Points on a hilly landscape, in no order, each with its height.
A climber steps from a point to the highest of its 3 nearest points, and stops where none of them is higher. Distance is the straight distance between rows; heights are no part of it.
j68: [151 106 109 145 166 146 126 182 180  78  88 130 144 137 162  98 147 113
 158 111 118  86 161 100 102 176 126 157  76 125 141 132 110 133 164  87
 119 109 104 126  81  87 103 139 152 147 129 106 113 143 144 128 115 166
 127 148 161 143]  (h 619)
j613: [166 111 136 142 128 121 107 136 161 128  84 139 106 120  83 110 118 125
 116 160 177  79  94 170 159 143 137 140 148 110 151 144 135  97 108 118
 114 120 153 137 141 105 127 106 174 161 170 119 127 126 107 132  78 146
 121 118 115 120]  (h 404)
j558: [115 124 185  79 144  96 139 118 141  45 117 109 155 117 194 175 119 117
 190 119 119 162 120  95 107 131  98 102  72 120 123  93  91 151 129 148
 111  80 157 140 127  97 163 150 103 113  57  92 150  91 135 125 100 166
 129 121 103 170]  (h 629)
j593: [124 136  84 148 143 118 127 107 133  80 126 107 150 163 145  85 169 129
 150 146  91 175  94 112 117 175 125 135  91 126 148  80 165 188  89 122
 145 130  80 154 170 184 155 151  56 100  86 113 133 136 102  61 116 131
  90  92 169 134]  (h 731)
j240: [132 147 107 130 111 136 135  89 109 156 149 154 116 134 127 113 124 127
 103  91  95 164 134 131 139 114 134 137 168 144 106 135 159 152  96 146
 158 118 127  80 144 182 138 110 125 124 130 139 165 119 120 151 163  98
 115 143 152 146]  (h 480)
j355: [173 105 150  96 124 120 149  97 127 110  90 116 128 106 119 166 127 114
 144 155 174 103  50 133 154 187  75  88 100 161 151 128 112 174  67 140
 126 134 139 127 121 133 189 102 129 115 137 143 144 100 111  93  79 163
 130 150  73 166]  (h 507)
j54: [115  95 154 127 105 122 101 150 132 157 160 105  82 130 112 157 144 153
  85 143 175 148 101 206 120  82 140 141 144  89 151 124  90  58 172 110
 124 154 128 125 128  83 130 104 171 105 168 137  97 164 112  93 108  85
 189  89  96  52]  (h 495)
j828: [127 130 176 105 130 106 104 148 155 123 136 112  71 122 131 129 121  75
 118 142 158  97  84 118 115  82 147 144 146 118 113 113 102  66 155 139
 115  91 162 131 150  60 117 113 154 160 120 100 113 141  84 160 107 107
 127 120  95 125]  (h 215)
j92: [125  98 167 119 124 102  98 177 167 137 128 117  89 138 141 148 135  87
 128 172 163 114  72 143  93 106 143 125 110 121 139 118  59  63 153 117
 121 128 142 128 117  44 109 109 155 168 106  89 105 152  89 100 114  67
 152 102  78  94]  (h 144)
j562: [ 89 130  59 139  80 110 146 103  85 170 219 134 148 156 124 158 133 191
 102 120 102 200 140 101 113  97 145 133  88 148 144 120  92 120 141  91
 120 181  25 130 139 148 142 147  73  68 174 140  74 115 102  74 105  83
 143 107 144  95]  (h 292)
j843: [173 108  80 159 108 112 145 100 121 121 100 123 106 109 129  81 132 157
  95 148 131 120  92 148 131 159 143 137 112 149 169 105 103 138  89 115
 110 167 111  96 131 153 124  96 141 109 183 167 115 145 106  89  94 148
 114 140 122 126]  (h 575)
j486: [164 125  89 147  93 118 102 133  92 171 100 130 118  93  70  97  54 126
  87 148 164  48 127 180 184 121 128 128 180 110 125 116 173 121  77 111
 128 149 178 167 184 148 142  86 126 153 202 139 149 138 128 175 135 160
 128  75 115 102]  (h 356)
j457: [131 149 113 137 133 135 124  98  95 138 150 168 136 143 141  87 144 131
 137 107  70 168 164 127 130 122 153 132 155 135  97 137 124 151 131 146
 145 116  89  95 138 175 115 157  99 126 110 131 148 135 144 156 186  91
 112 149 140 135]  (h 708)
j335: [170 102  94 132 141 130 115 131 159  87  60 121 139 118 140  93 148 117
 143 130 151  92 119 136 116 185 130 140 101 133 153 141 125 136 118 111
 113 130 119 108 103 129 122 118 155 128 136 135 131 146 119 113  97 165
 123 149 145 137]  (h 683)
j144: [115 141  80 183 125 162 127 134 145 185 119 172 130 155 105  68 170 162
  88 135 106 112 158 175 129 141 162 177 160 138 127 113 131 128 142 105
 114 162 131 132 126 157 104 138 146 143 177 153 106 169 134 143 168  94
 142 125 162  79]  (h 448)
j780: [190 108 168  76 142 133 158 105 121 129 133 133 137 116 145 189 143  68
 156 180 145 166  45 117 129 161 139 121  98 145 145  78  88 158 113 154
 110 105 107 121  80 117 146 107 116 159 103  57 128 102 104  44  56 117
 111 148  70  97]  (h 343)
j597: [166 130  75 154 123 119 169  92 119  99  88 106 124 105 114 122 116 148
 137 134 131 104  83 137 158 191  97 104 115 155 158 123 146 181  62 123
 157 162 106 139 143 170 164 119 114  68 132 161 149 123 118 104  98 169
  97 140 127 151]  (h 524)
j350: [ 83 129 113 143 128 190 122 208 138 171 160 176 130 151 150 129 204 161
  94 108 101 138 198 135 104 121 143 164 135 159 132 141 130 103 217  80
 123 184 100 145  80 114 105 185 119 117 129 147 105 158 143 127 209 116
 161 124 146  61]  (h 362)
j617: [111 140 171 113 152 115 113 140 164 105 104 122 109 132 164 140 113 106
 125 108 127 102 133 102 135 115  98 131 155 128 101 136 119 112 145 143
 133  81 161 113 110 111 121 128 167 154  84 129 144 110 128 180 137 130
 132 139 131 163]  (h 385)
j841: [124 121 184 112 184 150 126 148 144 121  61  51 149 127 100 178 117 108
 189 162 223  57 100 119 156 150  56  72 115 150 162 153 137 132  86 124
 119 141 179 178 140  72 154  97 146 138 124 182 132 117 137 125 130 161
 135 132  80 175]  (h 587)
j35: [113 162 133 143 160 149 142 123 110  73  99 108 172 110 174 101 158 140
 183 103  76 164 157  92 106 143 115  71 116 119 118 135 152 175 110 135
 150 103 105 114 119 158 143 156  82 104  47 114 139 108 178 141 170 152
 107 141 159 163]  (h 749)
j782: [155 108  92 124 116 118 157 116 133  78 141 108 163 135 134 108 144 138
 185 137  93 192  96  93  99 180 145 139  49  86 140  91 111 143 125 117
 106 109  86 131 129 149 149 143  76 111 106  73 121 136  89  58  77 155
 102 104 145 129]  (h 717)
j638: [121 116 115 152 126 136  85 107 135 195 100 125 103  94  54 134  93 174
  82 161 198 121 128 239 121  89 166 118 175  69 165 109 156  85 163  96
 103 146 147 163 159 103 131 115 172 155 178 103  95 166 173 137  88 101
 139  73 106  58]  (h 354)
j282: [100 121 110 141 108 161 111 141 112 160 183 179 125 141 158 134 155 139
 114 112  83 147 190 128 112 110 167 155 119 139 110 167 109  88 188 119
 130 132 106 115  84 120  82 173 124 118 129 170 102 169 149 150 187  82
 165 131 135 103]  (h 401)
j801: [117 128 161 104 108  90 135  92 112 108 159 120 115 133 160 167  97 119
 136 101 113 162 140  86 145 100 122 117 132 133 101 135 116 117 114 160
 138  91 146 105 137 132 132 123 143 122 107 117 145  98 114 156 109 107
 110 138 110 173]  (h 473)
j503: [186 121 115 145  97 130 141 101 110 102  54 112 151  81 117 162  99  97
 153 185 161  41  76 186 191 184  67 115  86 153 189 140 129 155  67 139
 143 166 131 149 131 130 163  83 103  98 190 197 117 143 107  95 101 182
 105 152  83 148]  (h 508)
j228: [140 128 108  87 114 101 157  89  92 175 158 145  97 130 112 175  81 110
  76  91 152 136 118 101 165  98 125 124 168 156  90 112 123 135  83 158
 138 136 147 105 151 145 188  89 150 119 161 125 186 108  90 136 112 146
  90 126 113 146]  (h 48)
j757: [ 93 128 152 125 129 130 101 139 143 152 159 121  79 139 112 120 106 113
  87 113 149 116 120 146 127  84 158 152 172  92  86 145 138  73 150 132
 105 113 188 128 137 104 103 106 154 176 152 112 130 151 112 170 110  93
 150 103 123 110]  (h 335)
j295: [120 138 123 116  76 116 105 122 118  99 188 141 177 129 173 138 106 149
 161 118  49 171 168  61 118  90 142 124 100 115 112 148 111  98 181 143
 135  91  87 143 119 135  87 184  74  98  83 105 107 139 147 138 154 103
 118 134 128 156]  (h 692)
j446: [115 169 162 158 174 150 142 159 147 137  79 119 162 111 109 125 139 128
 146 104 141  76 150  94 161 145  73  87 158 134 152 145 173 141 114 152
 149 117 156 144 105 120 111 108 135 151 109 160 143  89 159 157 170 166
 137 169 153 152]  (h 518)
j996: [147 126  59 173 115 126 135 120 122 163  99 139 129 141 130  81 140 168
  82 146 111 122 151 159 105 145 152 182 144 166 157  92 122 139 115  87
 119 190 107 122 141 155  95 121 137 133 174 191  94 148 109 105 134 112
 121 122 141 108]  (h 501)
j490: [118 142 151  97 109  88 154 123 126  90 168 101 163 147 164 161  99 136
 173 114 106 174 107  76 125 142 105 118  86 105 111 113 124 137 131 146
 116  76 141 129 143 112 164 148  96 121  89  68 143 105 118 104  83 147
  86 118 117 154]  (h 689)
j252: [135 116  82 147 124 136 109 127 121 115 144 148 137 145 154  74 159 144
 127 120  64 154 161  81  89 145 177 141 128 137 129 127 124 146 127 122
 125 128  52 107 139 162 104 166  98 106  88 128 122 164 112 118 147  90
 121 137 148 131]  (h 711)
j590: [136 127  77 133 119 106 151  96 116 101 128 119 125 132 141 109 126 153
 149 135 103 182 102 100 131 166 137 133 112 129 133 101 130 165  84 125
 138 114 106 114 158 184 156 128 101 102 117 122 127 139 109  93  94 136
  99 132 165 148]  (h 759)
j261: [101 121 188 124 180 130 124 125 134  66  80  82 135  97 191 146 115 135
 183  96 138 139 137  68  90 149  75  72  91 120 127 116 122 155 125 141
  94 106 146 131 115 105 133 157 119 114  53 117 146  74 171 137 122 183
 118 142 137 163]  (h 590)
j298: [155  99  83 146 155 141 121 156 147  73 107 128 142 113 160  69 157 130
 150 101  73 124 141  82  78 194 151 149  81 131 157 120 114 153 130  95
  99 117  66 107 102 133 101 165 108 116 103 102 118 146 127  88 117 161
  94 114 152 144]  (h 585)
j430: [110 160 160 129 143 139 120 159 173 145 109 152 140 133  97  96 119 100
 128 120 129  68 163 153 143 108 121 144 151  87 110 133 176 116 156 111
 172 119 166 145 112  98 101 110 162 185 129  90 135 104 158 171 137 153
 133 165 171 142]  (h 231)
j733: [102 133  94 135 107 135 130  96  88 171 216 162 119 172 123 141 124 107
  83  91 106 175 179 145 131  74 175 141 147 150  66 155 118 116 118 159
 115 131 118  80 144 168 113 126 113  92 194 156 144 144 143 131 184  73
 141 111 113 116]  (h 281)
j284: [ 75 124  84 166 105 147 121 133  79 189 161 157 112 166 139 108 179 176
  87 124  75 172 182 173 121 115 155 155 148 182 144 136 111 116 141 111
 120 176  66 102 139 163 104 170 100  99 157 185 100 146 138 108 186  58
 171  95 134  74]  (h 347)
j290: [ 61 120  77 163  80 128 140 131  84 188 196 127  95 147 128 169 145 193
  71  93 113 179 161 192 147  74 133 146 165 148 149 125  65 106 143 111
 131 179  66 105 138 159 128 140  98  85 201 189  90 128 101 100 146 109
 190  96 136  74]  (h 319)
j928: [148 125 119 151 118 135 136 135 118 168  87 106 119 104  74 131  92 135
 109 128 164  40 124 143 185 151  82 111 175 135 135 138 156 156  74 154
 138 137 165 156 159 144 141  96 135 138 161 190 166 133 133 148 158 177
 121 123 127 154]  (h 757)
j344: [102 157  96 150 148 190 127 119 109 159 132 185 125 160 129  53 194 118
  97 136 101 135 191 174 124 118 165 175 159 179  97 128 150 146 113 129
 158 157  91  66 143 179 120 154  83 132 128 134 119 134 124 147 213  68
  85 126 134 118]  (h 178)
j415: [141 106  95 145  98 126 132 118 110 166 144 133 101 135 106  92 116 148
  65 131 123 138 112 160 149 119 154 155 165 155 121 130 108 113 110 117
 130 137 173 101 144 156 116 103 155 127 198 158 129 149 100 132 105 119
 138 107 143  96]  (h 403)
j830: [110 148 112 153 134 154 103 142 142 177 108 159 141 130  72  88 125 145
  90 128 143 109 159 172 147 118 149 158 176  86 103 125 183 130 127 108
 122 112 156 143 129 135 117 119 167 179 174 107 127 152 145 168 128 124
 145 110 160  88]  (h 366)
j986: [160 117 135 136 129 111  93 137 154 138  77 137 115 123  72 117 112 126
 112 164 185  83 117 187 154 142 138 136 128  86 170 123 152  86 138  75
 118 136 119 156 114  98 123 117 179 186 170  89 101 153 146 152  77 142
 127 104 138  94]  (h 346)
j831: [ 91 142 142 131  88 132 100 105 110 150 217 193 146 122 147 143 129 124
 149 104  71 177 196 121 123  49 164 142 131 144  82 190 123  73 185 141
 128 142 103  96  96 127  96 188  95 121 142 159 109 156 153 169 208  64
 140 147 110 140]  (h 326)
j532: [108 133  80 127  75 108 131  87 106 128 201 134 151 163 126 135 125 141
 125 109  70 201 173  74 116 102 168 131 100 116 100 157 120 118 154 139
 133 110  77 130 137 157 121 161  86  96 118 117 115 136 144 119 140  93
 112 126 142 146]  (h 596)
j995: [115 134 187  93 172  96 152 132 133 126 106  88 107 124 135 159 112 118
 139 101 151 128 118  98 135 117  82  81 150 149 111 115 107 137  83 165
 121 102 167 139 138 101 156 116 147 119  71 158 172  93 122 142 133 169
 115 149 107 161]  (h 308)
j407: [161 135  99 116 102 131 193  75 105 124 171 131 172 135 130 147 130 144
 166 183 120 172  47 117 119 144 140 134  88 123 158  83 114 170 106 141
 123 147 127  99 110 164 197  94 101 119 130  81 107 107  97  57  45 139
  87 135 128 122]  (h 685)
j683: [117 134 109 139 110  87 150 113 107  82 149 109 166 148 159 104 142 139
 182 122  81 186 120  94 116 146 120 117 108 110 119 115 161 155 119 149
 138 101 105 125 162 181 146 153  64 104  67 118 147 120 143 110 124 161
 102 125 174 147]  (h 778)
j122: [138 130 112 137 151 122 132 120 137  68  93 124 135 121 154 115 141 136
 169 106 106 150 115  95 108 197 113 103  92 120 137 136 141 170  88 150
 130 102  92 127 133 149 139 130  94 102  95 113 146 120 141 118 100 189
 114 144 174 161]  (h 813)
j531: [128 142 165 107 150 112  98 141 141 149  75 131 112 117  68 114  99 105
 128 147 196  69 101 155 165 133 118 118 156  85 145 141 182  97 122  99
 132 103 165 170 146  59 123  94 169 186 141 100 125 124 115 172 102 135
 129 114 132 127]  (h 327)
j639: [ 79 164 174 120 154 149 101 149 146 145 111 144 134 100  55 133  75  79
 108 111 196  95 148 155 165  82 125 127 182  84 107  86 216 113 146  98
 137 115 153 200 121  83  93 153 147 193  84  47 156 103 152 206 115 114
 131 143 145 106]  (h 309)
j971: [117 139 122 142 131 174 113 173 143 126 143 166 126 128 162 102 162 118
 111 105  75 128 197 109 103 122 155 166 148 139 115 141 143 110 176 120
 161 129  80 111 100 145  91 161 157 150 117 131 111 153 147 153 173 103
 133 151 129 128]  (h 353)
j881: [123 144  95 123 133 116 160  99 104 142 118 111 115 120 109 124 118 144
 126 106 129 152 114  99 138 153  95  96 155 145 110 136 146 209  72 147
 145 135 134 132 156 177 171 102 112  76  96 165 183 114 132 126 152 150
 100 167 143 164]  (h 509)
j940: [141 114 111 104  93 133 104 121 118  91 195 126 147 125 175 156 115 157
 147 127  78 173 156  74  77 136 137 121  38 111 147 134  65  95 181 124
  94 100  89 138 107 108  99 156 105  87  95  89  95 138 106 103 119 120
 129 111 117 142]  (h 804)
j922: [119 132  67 154 121 120 137  82 110 137 144 152 133 166 127  77 157 144
 100 124  72 184 151 107  97 136 167 164 135 172 122 127 140 150 110 107
 141 141  47 102 165 181 111 140  73 113 123 152 125 136 110 103 145  66
  89 115 165 133]  (h 713)
j938: [130 138 159 121 114 117  90 131 128 121 183 145 130 129 166 146 111 123
 142  95  92 137 166  82 122  72 143 153  90 134 107 158  98 105 186 139
 119  95 125 122  94 108  72 167 140 131  98 136 111 146 136 173 146  71
 144 125 115 165]  (h 561)
j268: [172 106 153 104 169 127  95 176 162 100  62 136 114 151  94 123 124  70
 166 186 213  88  93 174 124 157 136 124  89  92 176 135 127  94 143  88
 139 124 136 165 109  42 118 114 151 196 136  73  99 128 129 119  80 109
 133 124 115 107]  (h 317)
j717: [156 100 138 132 152 136 146 125 132 115  77  89 134 104 102 162 104 123
 159 170 194  67  62 143 169 185  69  77 103 156 163 165 129 158  72 142
 120 150 150 149 133 145 173 100 133 116 141 183 144 130 136 100 121 191
 112 154 104 174]  (h 570)
j416: [112 102 129 117 101  95 105  99 124 163 200 124  89 147 108 155 112 136
  93  89 124 146 150 128 130  92 157 150 142 136  99 144  97  62 137 131
 120 120 133 102 144 109 113 122 168 106 176 128 120 135 117 122 114  81
 140 117 111 119]  (h 285)
j533: [125 136 103  96 107 127 178  88 116 108 149  91 143 138 128 137 115 141
 171 140 125 171  51 101 129 161  97 106  91 121 136  93 137 187 107 156
 129 127 137 124 159 158 215 119  91  96 103 105 159 106 125  95  59 176
 101 130 139 154]  (h 715)
j40: [135 106 103 129  92 117 145 108  98 190 148 124  91 111  86 132 109 137
  64 139 166 127 119 185 148  93 156 131 148 123 134 113  98  87 120 128
 122 165 179 101 177 140 132  65 158 122 234 144 123 124 102 124  97 117
 135  70  87  66]  (h 298)
j316: [126 128 104 125  67 131  88 128 109 139 211 159 147 119 142 167 113 160
 146 101  82 184 169  76 119  91 133 129  95 135 124 184 103  93 187 119
 124 135  88 146 104 131  77 197  82  84 123 136 101 134 145 136 169  86
 148 127 114 128]  (h 603)
j709: [123 139 129 116 155 148  78 147 160 154  92 141 122 125  57 139 105 114
 105 143 210 115 149 195 166 103 153 120 135  96 133  95 199 100 164  75
 122 130 113 184 131  78  99 154 176 187 146  42 137 131 163 183  73 102
 126 116 144 103]  (h 325)
j194: [126 134 126 124 122 113 115 110 120  85 134 114 132 140 158 130 125 127
 151  91  52 156 144  83 108 111 143 121 123 115  94 142 111 133 146 148
 137 107  97 110 125 141 113 142 127 124  75 122 138 116 136 145 129 112
 104 144 151 166]  (h 636)
j427: [145 111 156 121 139 113 128 138 139 131  78 109 110 119  81 114  96 106
 121 146 189  57  82 155 169 163  74 114 150 126 140 159 148 135  79 133
 137 122 177 153 140 118 162  82 169 140 143 155 155 108 116 135 125 153
 135 123 109 128]  (h 442)
j254: [112 113 140 134 153 151 119 190 181 117 135 146 129 149 132 122 143 118
 121 126 118 105 160 129 120 123 148 169 107  96 124 128 136 105 216  91
 141 145 153 152  90  97  91 122 176 171 144  87 118 145 149 175 120 123
 165 134 153 108]  (h 209)
j768: [156 104 158  93 134 100 116 126 146 115 107 108 108 125 132 139 125 108
 124 154 151 130  74 112 125 144 116 118 113 126 122 119  84 125  97 147
 117 105 151 104 107  99 149 103 168 133 114 116 144 124  96 111 100 142
 128 131  92 145]  (h 246)
j42: [117 110  85 147 106 129 134 106 106 141 168 134 108 152 133 107 134 152
 100 111  85 172 142 108 106 132 175 155 131 143 106 131 111 137 128 128
 137 131  85  92 132 153 104 144 118 101 136 145 132 140 111 116 130  85
 120 132 141 127]  (h 820)
j59: [115 130 118 126 152 138 155 112 119 121  96  63 147 102  93 142 136 156
 160 130 161 132 101  97 129 175  84  53 105 158 142 135 158 195  67 159
 125 167 151 165 152 170 164 128 120  70  86 165 163 104 138 112 125 191
  96 160 133 165]  (h 551)
j43: [123 145 155 138 152 134  89 153 128 139 120 139 103 135  63 125  99 107
 102 103 165  72 137 168 154  92 126 134 197  83 106 134 186 114 143 127
 139 105 173 161 138 121 111 121 133 199 148 108 147 127 147 195 135 121
 125 135 150 111]  (h 283)
j654: [143 118 152 124 126 100 124 133 124 151 136 134  92 116  92 109 120 105
  88 146 192  97  81 172 159 113 141 148 157 108 110 130 128  80 124 133
 117 122 177 121 164 102 136  82 182 160 169 124 129 140 105 115  95 115
 131  89 109 106]  (h 688)
j661: [129 106  92 131 101 139 108 142 118 129 183 140 128 141 165 127 144 176
 116 106  61 159 181  79  92 106 132 137  86 121 132 142  72 112 191 117
 111 139  82 142  91 121  83 177 131  78 119 146  82 143 139 112 156  98
 150 125 146 103]  (h 714)
j183: [ 90 176 177 126 129 147 134 166 151 102 159 174 155  99 118 128 139  81
 110 114 119 116 176 171 131  63 139 158 174  78  66 126 183  98 217 132
 185 128 148 119  80 117  75 125 143 185 110  90 117 108 134 193 190 119
 149 162 142 114]  (h 180)
j414: [ 81 121 134 137 123 159  97 164 147 160 192 153 111 127 140 153 161 164
  88 129 111 126 159 161 109  81 141 151 144 135 138 161 131  68 225 115
 102 153 130 141 100  97  91 155 162 117 146 134  97 183 145 149 153  98
 186 124 159  83]  (h 350)
j887: [124 132 135 114 106 140 128 103 105 112 171 164 162 141 158 117 104 132
 143 102  59 171 162 109 132  68 157 135 141 114  84 148 144 116 160 162
 142 104 106  99 124 140 109 156  82 117  96 124 107 128 155 161 181 102
 136 154 129 173]  (h 765)
j170: [135 132 194 121 185 128 111 147 155  90  59  95 112 122 136 138 130  87
 169 129 163  60 119 108 122 144  88 129 109 139 140 136 127 118 115 121
 119 102 142 157 116  80 120 124 156 154 115 129 130  81 126 138 114 175
 141 153 143 151]  (h 450)
j612: [119 138 202 102 155 102 134 141 130 141 107 105  92 122 104 147 106 103
 102 113 187  85 108 111 157  92  96 123 199 116  99 132 136 106 100 160
 121 109 194 152 156  89 149  94 167 146 106 157 154  98  97 153 150 140
 107 131 114 146]  (h 220)
j799: [176 128  96 149 124 113 136 119 113 126  67 127 128 109  89 112  97 130
 121 137 169  54  97 163 191 166  92 121 141 135 180 146 156 137  84 136
 127 150 157 151 153 147 145  92 140 119 186 175 126 136 125 142 121 166
 123 130 116 144]  (h 500)
j17: [ 79 123 108 161 117 163 105 159 147 194 143 128 120 147  86 124 145 200
  88 135 136 120 171 196 110 120 162 170 161 105 146 128 146 104 179  72
 110 151 126 148 122 125 115 142 167 134 170 129  90 161 124 130 116 127
 172 103 159  35]  (h 405)
j775: [ 90 148 165 124 131  78 173 129 121  73 144  81 186 145 188 136 108 128
 216 136  88 187 135  77 106 114  94  74  86  93 126  99 159 129 165 166
 121 104 163 167 158 144 146 145  68 103  58  92 144 101 172 104 127 192
 120  84 137 156]  (h 741)
j95: [150 136 112 131 172 142 134 144 162  54  68 101 139 114 155 121 138 120
 181 101 139  90 126 104 126 184 100  90  73 138 172 140 137 182  91  97
 119  95 117 128 106 127 140 150 113 122 107 127 132 125 158 108 111 195
 132 142 152 170]  (h 766)
j712: [160  84 143 106 129 141  93 140 151  99 123 116 116 129 184 157 124 106
 149 124 117 128 119  82  79 142 143 125  48  97 123 105  46 115 156 115
  96  95 103 111  82  96 109 150 157 121  88  84 105 127 101 109  97 123
 125 120 102 141]  (h 744)
j332: [196  90 175 107 141 104 120 131 177 103  77 129 100 133 149 155 139  74
 142 163 159 107  75 136  95 162 137 148  76 127 138 113  75 123 119 129
 100 104 137 101 103  71 123 101 154 159 126 114 110 130 103  83  84 132
 137 123  81 100]  (h 192)
j777: [143 133 216  55 153 112 177 122 128 107 103  93 123 126 162 184 140  56
 162 164 189 145  49 120 116 154 109 101 121 171 131 105  89 156  76 167
 133  88 128 121 120  79 178 122 118 146  84 104 160 104 113  87  81 142
 128 147  65 137]  (h 390)
j516: [147 114 109 123  91 114 164  93 127 181 150 127  96 105 109 129 117 141
  76 170 146 147  92 172 130  87 155 144 140 138 142  91  73 112 105 124
 126 184 148  74 148 115 161  52 156  99 228 144 100  97 110  77  89 108
 134 115  82  73]  (h 189)
j644: [190  90 175  88 138 112 178 110 150 108  55 138 140 107 124 165 140  61
 155 169 188 111  41 152 138 186 106 117  98 168 145 117  91 179  87 155
 123 132 133 114  95 119 171 109 123 133 132 127 131 103 106  57  83 153
 134 152  75 134]  (h 440)
j657: [151  94 117 131 111 121  86 144 135 141 144 123 106 129 133 126 153 157
 103 136 118 135 100 151 108 133 150 145 107 129 155 130  77 109 171 106
 105 133 114  95 110  93 109 114 164 133 158 144  85 153 108  98 114 116
 142 115 128 108]  (h 752)
j343: [ 97 160 114 149 116 171 140 119  89 167 122 176 134 144 119  77 169 125
  95 104  93 107 170 146 130 100 155 156 178 135  98 137 152 131  93 159
 162 125 154  70 128 172 118 120 103 148 149 139 149 111 138 160 210 108
 133 145 148 122]  (h 268)
j765: [118 140 222  71 146  88 146 140 140  93  92  94 111 135 144 181 120  90
 148 145 185 115  98  90 111 142  84  96 134 149 112 112  93 117  77 164
 124  82 175 129 141  72 154 125 131 150  75 127 165  85  80 123 123 135
 118 153  82 156]  (h 322)
j666: [125 126 177  56 157 115 192 111 101 117 124  94 132 129 122 176 131 121
 156 164 200 147  64 107 116 179  81  69 114 170 113  98 109 183  81 175
 119 137 136 145 131 115 196 124 109 116 100 115 187  97 124  95  85 152
 129 151  63 145]  (h 449)
j369: [131 148 138 150 185 138 134 137 128 108  81  96 154  98 103 150 132 136
 166 134 167  89 133  98 142 167  65  66 106 155 162 152 154 177  78 136
 115 149 161 161 119 135 145 113 142 113  99 185 141 106 149 130 140 171
 133 142 135 182]  (h 582)
j813: [116 111 153 129 129 150  67 194 143 131 207 153 112 124 185 167 139 157
 114 124 123 122 166 115 109  79 134 151  95 117 132 159  84  78 236 113
 111 126 126 151  79  97 101 174 157 117 127 139  99 166 138 156 153  97
 195 113 139 104]  (h 328)
j464: [132 136  82 159 135 141 132 140 135 150 107 166 124 136 125  72 161 127
 107 116 124 101 153 139 130 157 143 158 160 134 138 127 154 147 104 134
 136 145 111 112 124 181 111 124 125 159 148 152 139 138 119 165 145 131
 121 154 173 129]  (h 380)
j529: [108 172 179 132 159 153 139 178 161 100 118 150 162 127 161 123 137  90
 129  99  98  90 166 135 125  91 104 142 160 110 109 136 147 133 164 146
 179 123 160 111  98 113  93 141 144 170  79 107 134 103 164 189 188 127
 137 192 145 129]  (h 203)
j603: [142 160 106 145 160 129 140 114 117  97  73 113 158 125 134  75 175 127
 153 119  98 144 113 123 110 169 104 103 142 160 144 117 182 210  69 121
 146 144  82 146 158 195 155 158  44  92  73 156 137 128 154 112 153 146
  92 121 174 138]  (h 716)
j87: [123 118  77 185 102 136 130 119 112 166 107 116 108 111 102 110 123 209
  76 155 123 123 141 218 141 105 163 147 183 106 166 107 149 110 120  72
  91 193 166 134 169 150 116 100 137 119 240 164  83 147 124 116 123 132
 153  78 128  40]  (h 190)
j18: [121 134 126 145 122 143 123 132 108 182 113 158 108 116  76  92 116 123
  74 100 140  76 138 171 160 131 138 130 206 108 101 126 177 127  88 147
 139 130 196 124 136 167 110  95 131 165 188 142 183 114 124 158 171 138
 147 114 140  93]  (h 169)
j28: [116 124 153 116 154 141 146 126 135 162  82  49 125 106  86 161 112 132
 159 150 194  71 111 112 152 159  60  62 125 164 153 145 129 153  76 141
 113 153 181 167 132 121 160  88 147 111 121 189 165  98 124 115 144 177
 123 128  82 163]  (h 652)
j653: [111 127 104 124 111 129 118 109  96 151 201 148 134 143 139 122 137 131
 110 103  71 164 178 124 115  84 164 146 140 131  80 147 114 104 150 137
 137 127 107 100 124 141  90 147 125 116 147 148 109 157 142 146 170  63
 142 128 142 123]  (h 542)
j796: [128 136 116 130 141 169 134 187 164  83 145 168 155 108 193 113 167 103
 129 113  77 105 218  87  92 121 165 170 116 141 124 122 120 125 211  90
 143 150  92 118  71 118  84 149 125 141  91  99 113 146 148 132 190 136
 145 170 139 139]  (h 337)
j641: [112 138 163 124 141 129 124 134 135  42 111 131 170 103 211 130  87 122
 177 105  53 148 175  84 100 114 141 114 110 100 136 110 122 147 165 137
 138  90 106 130 111 120 113 157 102 111  44  77 115 110 169 153 138 153
 130 127 135 175]  (h 712)
j967: [ 85 102 150 125 138 151  80 177 141 159 126 102  86 131 105 156 121 149
 115 163 174 129 120 185  84  94 153 136 136  62 136 127 139  68 201  67
  98 142 136 173 127  60  99 126 178 162 126  66  90 158 149 157  97  85
 153  83 110  73]  (h 386)
j72: [103 162  98 133  98 115 141  61  98 143 195 166 174 139 140 130 107 119
 139 117  68 209 165 100 120  82 160 133 148 120  67 169 155 115 151 157
 165 105  87 114 149 175 123 162  66 104 132 133 122 122 140 150 179  74
 101 129 120 156]  (h 486)
j426: [115 171 116 144 119  94 176 100  98 113 193  90 160 180 161 118 125 138
 182 122  72 194 107  85 118  92  91  98 116 125 102 109 175 163 122 150
 158 105 136 138 182 179 168 132  35  98  71  99 126 124 151 103 144 165
 108 114 168 140]  (h 760)
j970: [140 157 110 164 119 135 148 121 110 139  91 117 139 115 118 108 133 142
 140 115 135  86 115 113 168 161  80 106 160 169 143 145 168 194  62 165
 156 150 138 139 139 178 141 132 128 115 123 190 170 130 143 143 170 158
 125 153 149 161]  (h 474)
j975: [178 119 145  69 106 110 155  95 118 143 125 136 109 107 110 162 113 102
 106 161 146 145  65 118 165 129 133 136 132 159 112 112  87 123 100 147
 131 138 142  92 123 116 174  75 169 127 157  98 139 118  94  73  63 116
 115 127  90 129]  (h 210)

For each start below, name the point where the climber stops.
j639 -> j654
j780 -> j28
j765 -> j28
j87 -> j122
j183 -> j122

Call two points neighbours if one is among the 3 nearest of the other. Go from one point of each pair to the other, from neighbour to neighbour, staying as high as possible. Name the lowest point that can't be avoided.
j940 / j42 -> j295
j887 / j42 -> j457
j928 / j28 -> j799
